Each row is a point on a landscape with many valleys, with its height.
A ball rolls from a point to the lowest of its 6 nearest points, and stops where none of them is lower. Distance is the straight distance between rows; heights are no part of it.
Git height 3.97: [ 21  12  12 -73  35  71 -17  -7]
Fego height 2.44: [43 12 -5 28 -8  3  5 12]
zerug height 3.25: [-21  18 -14  20 -50   2 -27 -13]
lupan height 4.07: [ 63   2 -30  14  14   2  50  23]
gazu height 3.23: [-60 -42   3  18 -28 -63  32  31]
Mutu height 3.22: [-72 -39 -11  21 -33 -37  40   7]
pepuf height 4.37: [-37  38  20  18 -24 -24 -69 -17]
Leme height 1.71: [  9  42  12  32 -35  -5 -46 -11]
Gev height 2.66: [-69 -34   6   7 -25 -45  18  16]
demeg height 4.10: [-54  17  -1  14 -29 -16 -35 -18]
Lasib height 3.49: [ 54 -13   9   7  35  10  28   3]
lig height 1.63: [ 11  -4 -16 -78  42  30  29  -4]
Rufup height 5.12: [ 31 -24  43  -6  55  35  -4 -22]
nalek height 6.62: [ 22   0  34 -41  49  60 -20 -10]
Los height 4.72: [ -9  12 -58  16 -61  12  10  -5]
Mab height 2.78: [ 48  34  35  41 -20 -17 -36   3]
tolu height 4.60: [-72 -10  31   8   2 -55 -42   6]
gerog height 5.70: [-73   5  40   7   9 -55 -56  21]
Bib height 2.95: [ 14  18 -10 -82  27  64  -6   1]
vuvo height 3.95: [-67  -4   9   5 -16 -31 -23  -6]
riri height 2.07: [ 30  33   9  39 -30   0 -22  -4]
resa height 1.44: [-69 -12  22  -1  -5 -45 -20  -4]
refat height 2.64: [-69  -5  -7  13 -27 -23 -11 -10]
vikas height 3.27: [-17  15 -36  28 -44  11  -7  -8]
seke height 0.91: [ 18  27 -24  28 -34   5 -10   0]
Budo height 5.69: [ 22  -9  24 -48  53  54 -17 -12]
Pebug height 3.69: [ -9  16 -50  23 -46  12   0  -5]
Sugaf height 3.94: [ 27 -24  19 -28  59  39  14 -12]
fotiv height 1.98: [61  6 35 40 10 -4 -5 -1]
bunuk height 3.88: [ 50  12 -45  25 -26  13  30  15]
Solem height 2.19: [ 10   2 -14 -88  37  45   5  -4]
niv height 2.94: [-60 -22 -30  14 -39  -1  18 -15]
Perot height 4.58: [-66   8  15  10 -26 -27 -42 -16]
mekez height 1.45: [ 36 -19 -25 -55  56   1  58   4]
bafam height 2.63: [ 60   7  48  31  21   3 -19  -4]
naf height 3.87: [ 56   5 -47  20 -17   6  37  21]
vugoz height 3.76: [ 55 -12  -7   6  29  -3  43  11]
Sene height 2.30: [ 45 -24 -24 -22  39   1  51  10]
Magis height 3.43: [-64   3   2  13 -25 -25 -23 -16]
sika height 1.80: [ 44  20 -22  36 -23   4  13  11]
furuk height 5.03: [-59  16  20   9 -16 -31 -49 -16]
Rol height 0.76: [ 14 -21 -26 -84  39  19  49  -6]
pega height 3.52: [-71 -18  14   5 -13 -45  -9   5]
vaza height 3.34: [-62 -31  17  18 -18 -67  13  52]
kaz height 0.87: [-55 -26 -19  12 -33 -27   2 -10]
fele height 5.59: [ 22  22  18 -63  33  76 -23  -4]
Bitu height 2.76: [ 38 -23 -10 -36  47  15  38  -5]
suba height 3.19: [ 24 -21   6 -48  53  33  20 -15]
rud height 3.57: [ 60  15 -28  36 -15   7  29  15]
Vegom height 1.64: [61  7 25 36 -1 -5  1  7]
zela height 1.81: [ 35  21  -8  39 -28   2  -5   3]
nal height 3.44: [ 47 -10  39  15  47  16   9   2]

For each start below, name the point where the ball stops.
demeg => kaz
pepuf => seke
Git => Rol
Rufup => Rol
lupan => Rol
rud => seke
Sugaf => Rol
naf => seke
bunuk => seke
